Points on a hilly landscape, in no order, each with its height.
From any point a ball rolls to the lowest of the 2 points nearest to it. It stops when none of these is lower. Distance is the straight distance between rows; heights are no part of it.
Z466 h=324: [ 54  42  49 -33  34 -26  65  18  10   3 -26   4  36 -26  10  -9   9  25
 -38 -49   6   5  62  28  34  22  42 -20 -43 -25  -2   3  24  -9  31   0
  11 -14  26  48   9   4 -27 -25  10 -15 -24  36   7]
Z962 h=187: [ -1 -36 -74  46 -35   4  33  -8 -32 -25  27  50  -8 -32  39  15  12  19
 -43  39 -49  -6 -32 -37  -2  12  -3 -17   3 -18  39  34  22 -43 -26  -7
   7  11  37  43 -25   4   4  24  13 -11  38  44  64]
Z323 h=468: [ 19  11  -9   3   0  39  28   6   7  -7  18 -28  78   1 -26   5 -20   4
 -21  33 -12 -17  -9   4  33  52  46 -37   3 -20  34  19  20  54 -29 -26
  11  17  33 -13   9 -14   0   7  18  19  44  16  62]
Z221 h=421: [-63 -52 -44  74   3  19  35   3 -18 -22  -9  17 -14 -35  25   9 -42   1
  23  40  18  33 -21  -5 -43  41   3  13 -24 -11  -2  28   6 -10 -32  46
  27 -21 -29   7   0 -19  -6  20  -9  -3 -26  46  -7]
Z743 h=501: [ 44  62  63 -47   8 -32 -31  -3 -26  55   1 -15 -23  14  17   6  79 -25
 -38 -43   8  -6  27  28  24  -4  -1  -1 -12  22 -14  18 -14  -6  -3 -34
 -26 -28 -41  17 -12  34   4   7 -31  10   1 -47 -24]
Z192 h=155: [ 13   5  41 -18  -4   3 -40 -22 -12  22 -28  17 -43  51 -34  -1 -50  26
  11  -6  31 -16 -42 -15 -59 -49 -12  35  17  27  -1  -1  -3   1  38   3
 -13  21   6 -20   8  26 -19  14  -5  54 -10 -61 -24]
Z688 h=616: [ -3   1   0  -5 -49  14 -10  -6  18  27  35  -2 -28  45 -31  -5  62 -43
   3 -12 -11 -17  -1   2  23 -26   3  33  -5 -23   6  45  15 -19 -34   6
   1  39 -57  17 -27  14 -22  -7   0   0  10 -37   3]
Z198 h=762: [-35 -30  -6  24   6  27  47  -9 -34  -5  67 -26 -15 -30  44  51  45 -15
 -11  -3 -45   4  -7 -63   3   7 -17 -15   1  -7  79  30 -12  16 -10  31
 -47  -8 -35  68 -20 -22  -4 -12 -28 -19  53  10  -4]
Z301 h=516: [-28 -27 -63  39 -23  17 -27  11 -19  -5  15   3   6   2 -16  49 -23  32
  33  -2  54   8 -22  57 -18  17  -7  21  20  -5 -47  -3 -23  -5 -36  30
  18 -13 -45 -18 -20 -23 -12  13   4   9  13 -35 -17]
Z227 h=636: [ 17   3  -6  33 -44  29   4  -3  12  23  57 -10 -37  12  -7  -3  25 -25
  19 -33  -6 -43  12   3  -5 -22   1  28  -6 -24   2  46  10 -56  -4  38
  -1  36 -62   7 -33  17 -31 -16  19 -17  19 -38 -15]
Z977 h=400: [  2  27   8  12 -27   9 -17 -20  -5  12  17 -17 -31   7 -42   6  31 -27
   4  28 -11  -3 -15  -4 -10 -33  -5  25   1   0  41  -9 -11  39  -7  -6
 -13  11  16 -22  24   8 -24 -14 -20   5  13 -27   5]
Z375 h=584: [  7   4  -8 -23  34   2  45  18   6  14  -9 -11  -2 -44  22  -5  -4  -6
  12 -30  15  33  49  16  21 -19  13  27 -27 -21 -53 -14 -26   9   1   3
  14  -4 -31 -27   9  70  16  -9  23 -31 -32 -41 -28]
Z915 h=427: [  2  10  21  16 -34  11   5  -3   4  -7  22 -12 -49   2 -15 -15  26 -53
  21   4 -12  16   6 -18 -19 -27 -28  17 -18 -24  34   3   9  25  14  29
  -4  12 -34 -14  13  16 -23 -25 -27  16 -12 -42 -42]
Z910 h=402: [  8  -3 -40  53 -11  11 -16  26  -2 -21  -2  -7  28 -58  24  13 -46  11
  15  36 -46 -12 -10 -15 -13  -2   0 -62 -16  -1  24  33  39 -14  -1  39
  -4 -20  35  27  29 -64 -14 -15  33  20  -7  82  10]
Z806 h=118: [ 30  14  54 -41 -17  -8 -72 -29  -8  37  -2  -7 -18  47 -43  -5  -2 -11
 -10  -3  12 -35 -42 -13 -26 -43 -16  17  30  21   0   9  -9   8  18 -24
 -13  32   2 -34  11  29  12  35  -6  52  19 -69 -11]
Z205 h=821: [ 29  22  50 -34  29  -4 -23 -34 -16  12 -71  -7 -38  33  -9   7  10  -5
  -9  -3  19   3 -12 -16 -56 -37 -22  51 -17  24   6 -17  -9   2  23  11
   6  -5  -5  26  10 -34  32   8 -35  17 -22  13 -48]
Z940 h=273: [ 16 -11 -27  31   4  44  37  17 -23   2  28  -6   1 -58  23 -18 -55  19
 -15  25 -43  -6  -4 -37 -14   7  -1 -17  -8   3  29  38  11  28 -46  20
 -10  22  21  19  -8   4  24  -1  21  -2  33  41  23]
Z591 h=249: [  2  20   3  -5 -17 -19 -43  14   3  -1   0  45 -26  14 -36 -24  28  16
  35  15  23   2  13  20  -2  -2  -1 -23  16 -14 -47 -52  40 -15  65 -51
 -15 -37  19 -25  33  46 -16 -16   1  -2 -13 -45 -12]
Z146 h=537: [ 11  -4  12 -32  23  -5  43  10  32  -7 -16 -18  37  -6  33  14   4 -29
 -36 -20 -47  -2  21   2  40   0  24  -1 -16 -21  -2  19 -19  -6  -2 -11
  17  12  -6 -16  -2  47   5  -1  37 -25  -4   0  15]
Z551 h=647: [ 27   6  28  -9  26  19  31  -7   2  26   2 -22  28  18   8   6   7   7
 -20 -47  50 -17  -5   9  24   5   8  28 -24   8 -15  28 -11  18 -41  29
  -1  14 -15  43 -39 -32  26   3  -4  -3  19  12  13]
Z123 h=341: [ 33  35 -11  20  -5  -1   2  41   3 -32  34 -24  69 -58  24 -25  -8  33
  15  24 -55 -15   7  15  37 -11  25 -76   5  -4  19   0  17  -4  54 -20
  -6 -29  52   2  22 -20 -19 -19  45  -7  13  37   6]
Z420 h=497: [-19 -23  -2  38   6   1  -1  42  30 -12  14  -6  21  -3  26 -34 -73  40
  49 -11  23   1  29   4  -7  42  -3 -38  15  15 -25   9  28  30  -7  26
  -5   8  -1  14 -40 -68   9   1  14  19   1  38 -12]
Z255 h=89: [-19  -2 -17 -73  10 -57 -74  -7 -13   5 -47  23   9  29 -28   0   3  29
   6   3  19  18 -12   9  -5  24   0  11  26  11 -34 -69 -11 -12  14 -55
   8 -14  22 -21  -6  -6  36  12 -25  -3 -10 -14   2]
Z946 h=419: [-18  -6   3 -10 -15 -22 -22 -12  46  -7  12  -2  18  -1  15  -6  21 -30
 -35   0 -58 -23 -23 -16  17  14 -13 -46  48   3  13  -8 -10 -29  17 -40
  -1  28  31 -27  10 -18  -4  37  -4  -3  19  13  30]
Z621 h=556: [-30 -35 -30  21 -11 -10 -19  19  -8 -32  23   3 -27   8   3  20 -51  39
  47   2  41  18   3  23 -33   4 -23  32  33  15 -41 -20 -42  -3  -4  42
  10 -10 -38 -20 -35  -6  -1  20   9   3 -15 -50 -55]
Z253 h=377: [ 36  27  29 -43  18 -20  41  21 -14   2 -10  20  44 -24  25 -41  13  54
 -27 -62  28   1  58  22  21  14  36   6 -50  -1 -14 -27  31   3  43 -16
 -10 -36  23  38 -23  19  16 -38  -6 -23 -16  10  -9]
Z550 h=192: [  6 -20 -64   9  11  10 -24  -3 -45 -24  -4   2  23 -28  -6  48  18  27
  11  12  28  17 -24  50 -14   6  -2  32  -9  -1 -28 -43 -30  37   5  17
  24 -40  23 -10  23  13  11 -11  13 -12  30 -24 -17]
Z166 h=687: [ 22 -10 -21  42 -37  24  22  26  23  18  50 -15   2  -5 -22  23 -20 -27
  15  31 -32 -15  12  12  28  10   8 -12 -16 -36  62  75  32  -6 -45  22
  -5  39 -29  -3  -6 -14 -35 -36  46  -2  36  12  20]
Z528 h=464: [-22  10  -3 -49   9 -32  -3  16  26  -7  -7  13  63   7  -4  13  42  -7
 -31 -15 -41  -3  -7  31  51  52  25 -55  35  -8   0  -7  -4 -21  33 -58
   1   6  42  -4   4   2  -2  25 -13 -21  17   7  29]
Z815 h=850: [ 12  26  44 -34  43 -16 -27 -28 -25   0 -22 -22 -19  11  31   0  56 -31
 -43 -29 -55   5   7 -36  -9 -10 -16   9  -7  11  14 -26 -19  -7   9 -11
 -10 -17  -8  36  13  -5  25  15 -56  -8 -16  41 -26]
Z509 h=356: [-15 -18  -5  58  12  18  45   9   5  16 -14  12 -22 -35  12   6 -46  23
  19 -14  46  19  15  13 -39  28  12  15 -21   6 -23  26  10  27 -48  47
  24  -3 -15  19  -9 -18  -4   4 -13  -2 -22  29  -4]
Z187 h=539: [-42 -22 -36   9 -50   7  24   7  30  25  -4  20  12  23 -15  16  18 -35
   1  24 -12  16  -3  37  27  25  23 -27  14 -32  16  23  13  16 -37 -26
   8  19  -7 -19  -5   9 -29  18  11   0  23 -17  52]
Z616 h=510: [ -5 -17  13 -29  11 -21  25   9  38 -30 -21 -18  10 -16  30  13  11 -43
 -35 -10 -83   3  10 -25  22   0  -2 -20  -8 -37  25  12 -30 -27  24  17
  11   6  -2  -8  20  21 -13  -8   8 -29 -11  21   0]
Z992 h=185: [ 27   8  85 -25  37 -51 -14   9  26  21 -15 -10  -6 -16 -26 -17 -22  -7
  22 -20  43   0  33  36 -12 -19   1   4   6  29 -20 -24  -2  11  29 -37
 -10 -37  -2 -39  50  19 -20 -34   5   4 -25 -33 -18]
Z267 h=437: [ -1  24  10   1  17  15  27   6   8 -16  20 -44  52  -3   6 -20 -33  -1
   3  14 -21  -7  13 -10  31  35  18 -54  15   9  51   3  19  49  -4 -16
  -5   8  32  -1   2 -30  -8   2  -4  11  17  10  10]
Z243 h=527: [ 18  27  68 -16  -7  -5   7 -11   6  38   3  -5 -49  -6  25   0  41 -40
 -37 -32  -3   5  17  -9  11 -16 -13  -5 -18  12   2  26 -18  -7 -23  -6
 -16   5 -26  -3  -8  28   9  28 -31   8  -7 -30 -12]
Z853 h=668: [ 45   4   2 -61  46 -14   8   3 -33  56 -18 -23  20  -1 -57  52  -7  17
   7 -12  36   1 -39  29   7 -69  37  75 -12  11 -32  25 -29  27 -18  24
  30  -5 -22  -2  -6  45 -12  -5  17  20  -8 -65 -30]
Z943 h=561: [ 14  24  35  -4  -8   5  21   7  10  10  -8  46 -42  -6  32 -59 -25   6
 -15 -15  -6   8  20 -47   0   4 -22 -37  -1  -5 -24  -7   8  -5   2  -9
  -3  18  -1 -10  -2  56  15  20  -2   9 -27 -21   8]
Z15 h=401: [ -1  30  33 -12  11  29  10 -27  -3 -17  35 -20  33  37   6 -26   6 -23
 -35  -7 -35 -29  14 -61  20  18   1 -39  27  10  59  -2  12  16  13 -14
 -21  22  12  15  -7 -27  16  12 -34   9  29  14  18]
Z883 h=661: [-45 -20  11  -9 -20   2  -1 -25  19 -19 -10  11 -36  56  20 -41 -12 -32
  -6   3   1  -5 -12 -52 -25   3 -14   6  20   5  -2   5   5 -25  -1   4
   2  19 -21  -7 -26   1  35  25 -18  13 -14   1   0]
Z523 h=76: [ 10   7  39 -43  13 -30 -60 -19  13  18  11 -24  12  27 -39  -7  -7  -1
  12   0  24 -24 -31  14 -19 -23  -2  -2  38  24  -4 -30 -24  23  43 -57
 -14   4  20 -54  20   9  29  29 -15  19  26 -54  -9]
Z640 h=530: [ 13  27   5   6  -1  -4  18  53  11  -8   0  43 -16 -11  25 -63 -69  33
  10  12 -15  30  30 -51  12  36   0 -64   7 -14 -24  -5  22   8   2 -19
  -2  18  25 -12  -3  42  -3  14  25  23 -33 -20   8]
Z701 h=348: [ 17  11  -6  14   2  44 -32 -35   7   0  -8   1  14  21 -50 -10 -11  16
  -6  40   3 -31 -38 -16  -7 -26   6  21   3  20  10 -33  12  15  -4 -41
 -14  42  57 -30  21 -21  13   9   3  15  26  22  49]
Z258 h=308: [ 16   9  -9  16  17 -16  -5  24   3 -21  43 -24  49 -60  29   7  15  34
   8  -7 -22  -7   7  36  26  20  13 -39  12   7  -6 -21   6  12  32 -29
 -11 -43  47 -12  22 -29  -1 -20  11 -27  26  27   4]
Z341 h=827: [  5  25  28 -13  42 -10 -17 -21 -13   5 -15 -21 -34 -37  31  50  27  -4
 -44 -20 -32 -19  -3 -21 -27 -13 -29   5   2  27  17 -14 -50  -9  -4   3
 -19 -21  30   6  42   7  22   6 -38 -19   8  30 -12]
Z373 h=551: [ 35  29  54 -17  13   5  36   2   3  34 -12  15 -33   0  27 -43   6 -33
 -17 -42  28  14  36 -21   0 -22 -15   4 -20  -5 -29   5  -4 -17   8  12
  -4  11 -46   7 -13  42  36  24 -10   7 -36 -42 -29]
Z491 h=410: [ 17  -5 -45  30 -12 -30  18  63  28 -54 -15   3  58 -16  18 -16 -54  40
  26  19 -34   1   3  20  36  37  27 -73   5 -25 -30  23  17 -30  25   8
  22  -2  29  21   4 -33 -21 -10  55  13 -26  19  20]
Z172 h=586: [-59 -20  -9 -16  11 -11  16 -20  16  13 -33  -3   2  37   5  59  42 -63
 -14 -17  -5  18  -3  16  25  24  19   0  -9 -14  19  14 -12  28 -37  19
  13 -17  -4  17  16 -21  -1   9 -25  -3  -5  11  21]
Z232 h=172: [ -9   8 -31 -45  17  -5 -30 -14 -38  -9 -43  25  42  35   9 -27  -2  21
 -13  -4  38   7 -29   0  12  28  13  22  -4  12 -29 -55   8  -3 -11 -43
   7   3  13  15 -33  -9  56   5 -19  -7  -8  20  13]
Z774 h=298: [ -6  23  16  -3 -19 -18 -30  -4   6  -6 -23  36 -40  23 -26  -1  -6  20
  33  12  47  11  11   9 -24  -9  -4  -4  -6  14 -19 -58  18   8  35 -22
  -2 -11  21 -13  17   2 -28 -18 -28  20 -19 -24  -9]
Z495 h=442: [ 22  -6 -60  52 -33  49 -32  30 -17 -13  36  -7   6 -55   2   4   8  30
  23  21  -4  -6 -24  32 -11 -11  12   0 -22 -15  -4  -3   9 -19   6  17
  -8 -22  13 -21   9 -10 -13 -36  46 -17  23  21   3]
Z750 h=383: [  0   8 -13  21 -10  -3 -15  -1  40 -23   9   5  34  -1  -6  -1  13 -12
   2  30 -43 -23  -1  -4  25  17  -3 -68  41   4  27 -22  19 -26  41 -26
   6  13  40 -18  23 -50 -36  -1   9   8   5  41  26]
Z270 h=461: [-25 -27 -16  -1 -14  14  12   2  11 -30 -29  12 -14  18 -17 -47 -32 -21
  26  39 -11  31   4 -31  11 -16   6  24 -18 -27 -21 -33   2  13   6   4
  -6  32  -5 -57   2  30  10  -4  25  -1 -57 -11  -7]
Z462 h=500: [  5  -6 -18  -5 -17  22  23   8  11  15  -8  10  55  16  -2  23   4 -21
 -43  10  -3   5 -17  20  52  47  45 -17  -8 -36  17  33   7  31 -42 -29
  27  25  17  -8  -4  36  -2  30  28   2  31  -7  70]
Z634 h=696: [ 10  19  24 -17   3  24   5 -29 -18  47 -13  -6  -3  68 -14  13  21   5
 -25  -9  72  -8 -45  11  18   2  11  33 -13  11  -5  49   5  -7 -61   6
   6  22  -9  64 -33 -45  16  26 -15  16   7  29  31]
Z85 h=282: [ 42  33  86 -52  53 -27  43   2  15  -2 -11 -10  31 -30   5  -5  27   4
 -32 -28  -4  -5  50  29  19  11  16 -15 -24  11  21 -16   2  11  23 -24
  -1 -28  20   6  39   9 -31 -33   2 -25 -31  37  -5]
Z809 h=614: [ -8 -15 -22 -27  29 -28  12   4 -21  19 -24  -3 -13 -11 -15  19 -34  -1
  26 -13  45  29  16  37   7 -27  -4  40 -13  -9 -67 -10 -29  16 -21   4
  12 -33 -27 -40   7  70  16   1  15  -8 -21 -62 -15]
Z911 h=304: [-49 -31 -40  24 -17  13  12 -34 -47  -5 -15  33 -13  46 -17  -9  -6  17
  -8  43  52  31 -36  -4 -33  17 -14  29  15  16   6 -12 -19  16 -44  26
  32  -5  -3  13 -22   4  25  44 -26  11 -13  -5  10]
Z171 h=303: [ -4  28   4  -1  17  24   1 -26 -17  11 -24  18 -16   3   0  -8  -6  25
 -42  14   1 -16 -26 -27 -10 -11 -13   3  -6  26  12  -9  -5  11 -35 -23
  -6  22  44 -17   6   3  24  20 -15  17   6  34  41]
Z481 h=645: [ 17  -5  -5 -49  39 -39  -3  12 -11  47  -5  -5   5   6 -39  42 -16  11
  35  -5  47 -15   0  41  -8 -61   0  57  14   3 -60  24 -11  -4  18  -3
   8 -37 -32 -17  11  64 -17  -6  27  14  -9 -85 -39]
Z886 h=371: [  5  18 -51  49 -28 -12 -22  48   6 -33  13 -21  42 -55  32   2 -21  39
  17  23 -53  -9  -8   6  20  -3  -2 -84   6  -4  10  16  17 -24  30  10
 -11 -19  23  13   4 -52 -17   7  57  18   4  51   9]
Z249 h=738: [ -9   9   4  -7 -10  18 -35 -40 -16  31 -47  10 -34  75 -18  12  39 -11
 -11  19  26 -10 -44   9 -24 -11   8  46  10   4   2  18   5 -22 -36  -9
  15   7 -26  45 -20 -37  14  24 -17  22  -4  36  25]
Z141 h=207: [ 10   0  19  22   9 -31  -8  11  30   6 -11   4 -13 -53  27  11  -6  25
  15 -43  21 -19  46  20 -26  22 -30 -15  -3  20 -20 -32   4  -3  31  16
   1 -39  12   9  18 -39 -15 -41 -24 -12 -13  25 -21]
Z476 h=346: [ -1   6  15  36 -15   9 -28   1  22 -14 -19   1 -49   7 -23  22 -25  17
  49  -4  33  -9  16  23 -53 -14 -10  13  -4   7 -19 -17   2 -14  37  20
 -10  -8 -27 -25  30 -14 -42 -32  -9  14 -32 -11 -41]
Z889 h=482: [-12  -9 -20   7   6   0  21  -4  16 -29 -14   8 -32 -16  30  -5  12 -36
 -18   1 -61   9  14 -38  -5 -12 -21   7  -8 -31  17  -1  -7 -40  32  30
   5   9   0  17   9   1   6  -4 -13 -28 -29  38 -19]
Z850 h=130: [ 11   4  72   1  21 -59 -13  17  37   3 -10  18   6 -30  -9 -28 -13   4
  20 -22  31 -13  45  20 -11  27 -27 -40  10  38 -18 -45  24  -8  46 -27
  -1 -34  23 -27  47  -9 -42 -44  -5  10 -35  -2 -16]
Z570 h=238: [ 54  15  90 -21  58 -16  28  11  32  26 -14 -26  -4 -44 -25   0   7  -9
  -2 -24  16  -8  43  36   8 -28  17   7 -29   8 -23   8 -15   1   4 -15
  -4 -15  -1 -16  54  38 -16 -31  31 -24 -20  16   6]
Z908 h=549: [-25 -31 -29  50 -30  39   7  36  10 -35  42   0  -1  15  24 -55 -56  21
  47  21  10  14   3 -15  -3  19 -20 -10  11   0  -8  14  16  -1 -17  31
   0  27 -27  -4 -52 -28   7   5  41   2  -5   8 -17]
Z804 h=363: [  2  41  35  10  -2  33   1 -25   3 -12  21  -6 -10  36 -14 -33  33 -25
  -5   3   4 -17   9 -31   7 -11  -3  -7   0   7  36 -18  23  28  19  -6
 -14  23  19   4   9 -29 -13 -13 -28  15   6  18   4]
Z939 h=251: [  1 -20 -39   7  -1  -9 -32  27 -17   0  16  -8  36 -47   5  27   9  50
  22 -12  34 -13  -4  53   4  22  -7   6  11  15 -32 -39   2  38  11 -14
   0 -42  28  -3   7 -25  14 -22  -7 -19  43  -6   0]
Z683 h=384: [  5   4 -27   5  -4  33 -42  -9   6 -29   8 -14  10   8 -27 -15  11   7
  21  34   1 -25 -28   3  -8 -21   3   6  15  15 -16 -45  -3  -9  44 -27
 -12  18  46 -37  30 -19  12  -7  23  -8  15   7   1]
Z521 h=465: [ 30  58  43 -48  19 -44 -10  10 -26  38  -9 -16   2 -18  40   5  68   6
 -30 -69  10  20  53  39  21   6   1  16 -22  10 -10  -5   5 -25  20 -32
  -9 -51 -33  49 -22  19  13 -19 -11 -14 -23  -1 -30]
Z987 h=529: [-45  -4  21 -35  11 -48 -28 -31  20   7 -52 -13 -15  40   1  37  42 -46
  -6 -11  -6  21   8  23  -1   7   4  21  -6  -3   1 -21 -24  -2   3  -1
  11 -25 -16  -2  33 -23 -11 -18 -27  -8 -32  15 -20]
Z819 h=601: [  4   9  16 -40  31  -5  18 -11  -2  25 -19 -17  31  37 -12 -18  14   7
  11 -32  61   8   9  28  30  -7  13  44 -30   2 -28   2  13   8 -21   4
  12  20 -31   9 -29  -1  23 -17  -3   3 -14 -23  -8]
Z720 h=403: [ 13  35  30  32   3  18 -24 -27  22 -32  17   4 -13   6  -9 -12  21 -42
  11  18 -25 -24   9 -24  -6 -13 -22 -35  10  19  29 -33  18  -8  48   6
  -2  -1  29   6  34 -67 -24 -14 -15  20   0  40   7]
Z520 h=511: [-31   9   8 -28  11 -44   6  25  40  -9   4  19  43  -6  10  -8   1  -4
  13 -14  18  17  24  34  39  59   5 -47  27   9  -8 -29   1   3  21 -39
  12 -14  22 -37  -1   1 -13 -12 -10 -12  -8  -6   5]
Z904 h=453: [-21 -36 -12  16 -31  10  11 -17  13 -29  19   6 -43   6  -1 -15  25 -61
   2   4 -38   8   8 -48 -15 -23 -32  28 -23 -40  35   2   9 -17  17  42
 -13  13 -39   1  -2 -15 -11 -17 -18 -22  -9   8 -35]
Z486 h=428: [-17 -16  -7 -20 -12   7 -14 -31   0 -19 -37  -3 -18  22 -51   1 -42  -6
  39  39   2  22 -26 -11 -20 -38  12  46  -6  -2 -16 -38 -29  22  21 -16
   1   7  13 -64  26  14   2  -2  25  19 -28 -29 -10]
Z55 h=451: [ 18 -23  -8  25  -8  -7   3  50  35 -14   4  -3  39 -18  28 -38 -67  39
  41 -15  -8  -6  37  26   7  34  20 -53   9 -12 -45  26  26 -11   4  16
  -5  -2   4  -1 -17 -35 -23  -4  44   9   8  30   4]
Z585 h=234: [ -8 -30 -62  48 -31  17  21 -23 -47   7  47  41 -25 -28  -2   1  21  24
 -41  24 -21   4 -28  -6 -12  13 -23   3   0   6  40  42  -4 -24 -69  20
   6   1  -3  23 -31  26  12  22   2 -22  53  15  41]
Z133 h=22: [-17  -6   4 -56  -9 -43 -73 -14  14   3 -21   4  -2  25 -21  -8   3  -6
  -9   3 -13  -6 -18  -8  -9  -3  -6 -16  38  11 -36 -47 -34  -1  22 -61
 -11  -5   8 -59  17  21  27  39 -13  -1   1 -30   1]
Z181 h=495: [-38 -15 -19   8 -12 -10  -1  42  32 -37 -10  39 -18   9  14 -41 -59   1
  28  34 -17  30   6 -37   9  40  -4 -28  12 -15 -26 -10  -1 -16   2  -7
  -3  19   0 -38  -5   9 -19  13  41   1 -65  -6   7]
Z653 h=658: [ 23 -12   3  44 -42  36  10  17  44  25  44   7 -27   6  -3 -11 -12  -6
  20  -7  -7 -45  33   4   7  -9  13  -4  -8 -23   1  62  28 -60 -18  12
 -12  26 -41   2 -19  11 -50 -21  40  -4  20   0  25]
Z278 h=846: [ 38  29  37 -54  39 -31 -48 -15 -42   8 -77  -6 -21  15  16 -13  20  -1
 -30 -18   3  29  -1  -1 -17 -25 -23  27   0  28   3 -38 -18  10  26 -27
   2 -27   5  28   3  -2  38   2 -51  21 -16   1 -41]
Z854 h=555: [-13 -15  12 -30  27 -36   6  10  32   3  -9  -8  51  15 -18  -1   2  -2
  22 -13  60   3  32  33  29  23  23  10  -2   6 -25 -16  16   5   9 -28
  10 -20  -5 -25  -3   2  14 -31  -1 -25  -4  -9   4]
Z316 h=625: [-67 -49 -23   8 -27   6  -1 -23  -5 -52  21  20 -18  49  14 -41  18 -42
   4  24  -8  10 -12 -74  -8   8 -25  -3  26   0  23  -8  12   6  -9  17
   3  16 -11  22 -48 -36  18  43 -22   1   6  -1  -8]
Z12 h=783: [-15   9  19   6  -1  22  12 -18 -36   3  76 -45  -9 -24  44  45  75 -19
 -32 -39 -51 -17   5 -32  10   2 -14 -14   4   6  43  11 -34   7  10  22
 -50 -15 -23  46  -7  -1   5   4 -28 -22  41  -6  -9]
Z602 h=237: [-22  -1 -28 -15  15   3  -5 -33 -48  -7 -33  28  24  27  10   4   0  18
 -40   4  37  17 -37  -7  -6  31  -2  11 -11  14 -11 -34 -11  22 -45  -4
  25  -9  30  15 -17  -5  47  30 -28  17  -8  24  31]
Z725 h=474: [-33 -39 -73  64 -31  19  -8  21 -27 -17   4  37  -5 -31  11  25 -28  33
  11  23  29  30 -21  42 -16  38  -1  -5  -6  -4 -45   3  -7  -8 -45  39
  29 -43 -18 -15   9   1 -13   8  14   1 -12  10  -5]
Z474 h=804: [-13  16   0  13  18   8   3 -11 -30  -8  35 -13 -19 -58  66  43  44   4
 -27 -13 -55   1  -6 -31   0   1 -19 -34  -1  15  30 -22 -31   0  17  14
 -34 -28  31  26  26   2   8   1 -34 -18  20  16   2]
Z928 h=473: [ -6  -8 -11 -21  12  -7 -19 -34  -7   0 -66  -8 -21  14 -23  49   3  -7
  12  14  13   9 -10  27 -23 -17  17  48 -27  -9  -8 -28 -19  20  -2  11
  16 -14   4 -30  49  13  -5 -27  -2  -7 -25   5  -9]
Z740 h=712: [ 21 -14 -36  28 -18   9  35   1 -11  -8  41   5   8  -3 -15  36  -6 -35
 -17  46 -56  20  -5 -35  21   0 -15 -23 -13 -37  88  60  23  22 -39   8
 -24  28 -10  23  -9 -26 -19 -29  11  -2  51  31  25]
Z460 h=581: [-51 -29 -17  -7 -43   5  -9  -7  41  37  -4  13  -3  60 -34  16  22 -51
  15 -23  13  -3  -7  51  23   2  29  12  14 -22 -17  36   5 -28 -34 -18
  -7  32 -47 -13 -18  25 -23  24  13  -7  15 -42  30]
Z94 h=415: [  7  -7 -29  43 -31  34 -42  29   2 -14  34 -27  -2 -16 -44 -21  -1  13
  53  56  12 -13 -30  32 -19 -32   3  -2   9 -15 -16   2   7  -5  33 -18
 -20   2  -7 -54  22   9 -14 -26  40 -18  14 -13 -15]
Z16 h=737: [-41 -26 -29   5  -5  14  40 -17 -13 -22  28   1  -2   3  16  25  34 -31
 -30  26 -53  12  -1 -46  27  -1  -4  -7  -2 -22  73  10   6  41 -21   5
 -27  12  -6  26 -10  -5  -4  -5 -24  -6  19   6  16]
Z801 h=193: [ -8 -14   9  13 -40  14 -15 -17 -19  22  15   3 -39  38 -58  13 -48  27
  38  16  19   2 -40 -18 -51 -55  -9  46  36  26   9  18  -6  -1  -7  38
   9  32 -29  -9 -14  24 -48  20  -1  46 -12 -73 -45]
Z44 h=784: [  0   7  44 -20  30  -5 -20 -49  14   8 -61  -3 -21  62 -22  -2   7 -25
 -16   9  13 -12 -18 -23 -18 -21   4  49 -15  11   5  -8   1 -31  -1  -1
   6  15   2  22  15 -51  11 -10 -15  12 -32  75   9]
Z169 h=591: [-39 -36 -37  32 -44   8  11  19  12 -54  40   8  11  19  31 -42 -23 -27
  19  27 -19  12 -11 -55  15  23 -31 -30  37  -6  44  16  18  -3   4  14
 -12  27 -19  10 -52 -38  17  27  11   1  22   5   1]
Z672 h=281: [ 19 -11   7  24  14  16  -3   2  17   9 -19  -4 -22 -21   2  14 -19  39
  10 -34  27 -14  20  15 -54 -17  -7  23 -18   5 -31  -6  -7   0   4  33
   9 -17   3  17   2 -23  -7 -18 -12 -10   4  22 -13]
Z574 h=230: [ 21 -27 -50  47  -5 -13  41  10 -34 -22  24   5   2 -69  38   2 -50  29
 -21  42 -62  -8 -32 -66 -15  12 -11 -42   3  -2  56  61  26 -26 -14   4
   0   5  34  35 -12  -2  17  14   6   5  35  52  46]
Z283 h=424: [ 16  45   8 -50  15 -11  29  16 -29  12 -15   2  30 -15  53 -34  39  12
 -28 -62   9  36  55  17  40  13   8   7 -36  -3 -13 -16  10  -7  29 -17
 -12 -23 -16  37 -41  40  34  -4 -11 -26 -30 -12 -28]
Z710 h=280: [-30 -41 -44  45 -28  21  13 -37 -63   0  22  27 -44   9 -32 -11  13  32
 -12  46   6  -4 -39   0 -44  -5 -29  27  29  26  23  27  -9 -12 -49  32
  25   7  -4  21 -34  24  17  31 -25  -8  37  -5  11]
Z666 h=227: [ 13 -10  -1  39  -6  34  21  -8 -23  29   4  -3 -46  -7 -52  10 -41  37
  18   5  38  -9 -34   3 -47 -44  -7  48  -1  26  -5  34  -4   0 -46  63
  17  32 -25  12 -23  22 -27   4 -11  25   0 -42 -17]
Z416 h=692: [ 35   3 -10 -40  31  -3  -9  -3 -33  26   8 -57  25 -15 -41  73   9  13
   5 -29  25 -20 -48  20  -1 -41  11  83   1  26 -16  14 -39  28 -32  48
  31  11  -4  21 -11   6  12   5 -11  -6  25 -33 -27]
Z478 h=562: [ 20  -9 -10 -21  27  14  61  20  16   4   4  -9  29 -38  33 -21 -21 -15
 -13 -33 -20   6  41 -16  27 -20  21  25 -21 -40 -31  22 -25 -12   4   8
  10  27 -25 -11 -20  65  41  -1  47 -47 -11 -25  -9]

Where does a ball stop that starts at each point below?
Z94 | Z133
Z743 | Z850
Z815 | Z804
Z249 | Z750
Z666 | Z133
Z316 | Z550
Z166 | Z804
Z301 | Z850
Z416 | Z750
Z853 | Z804
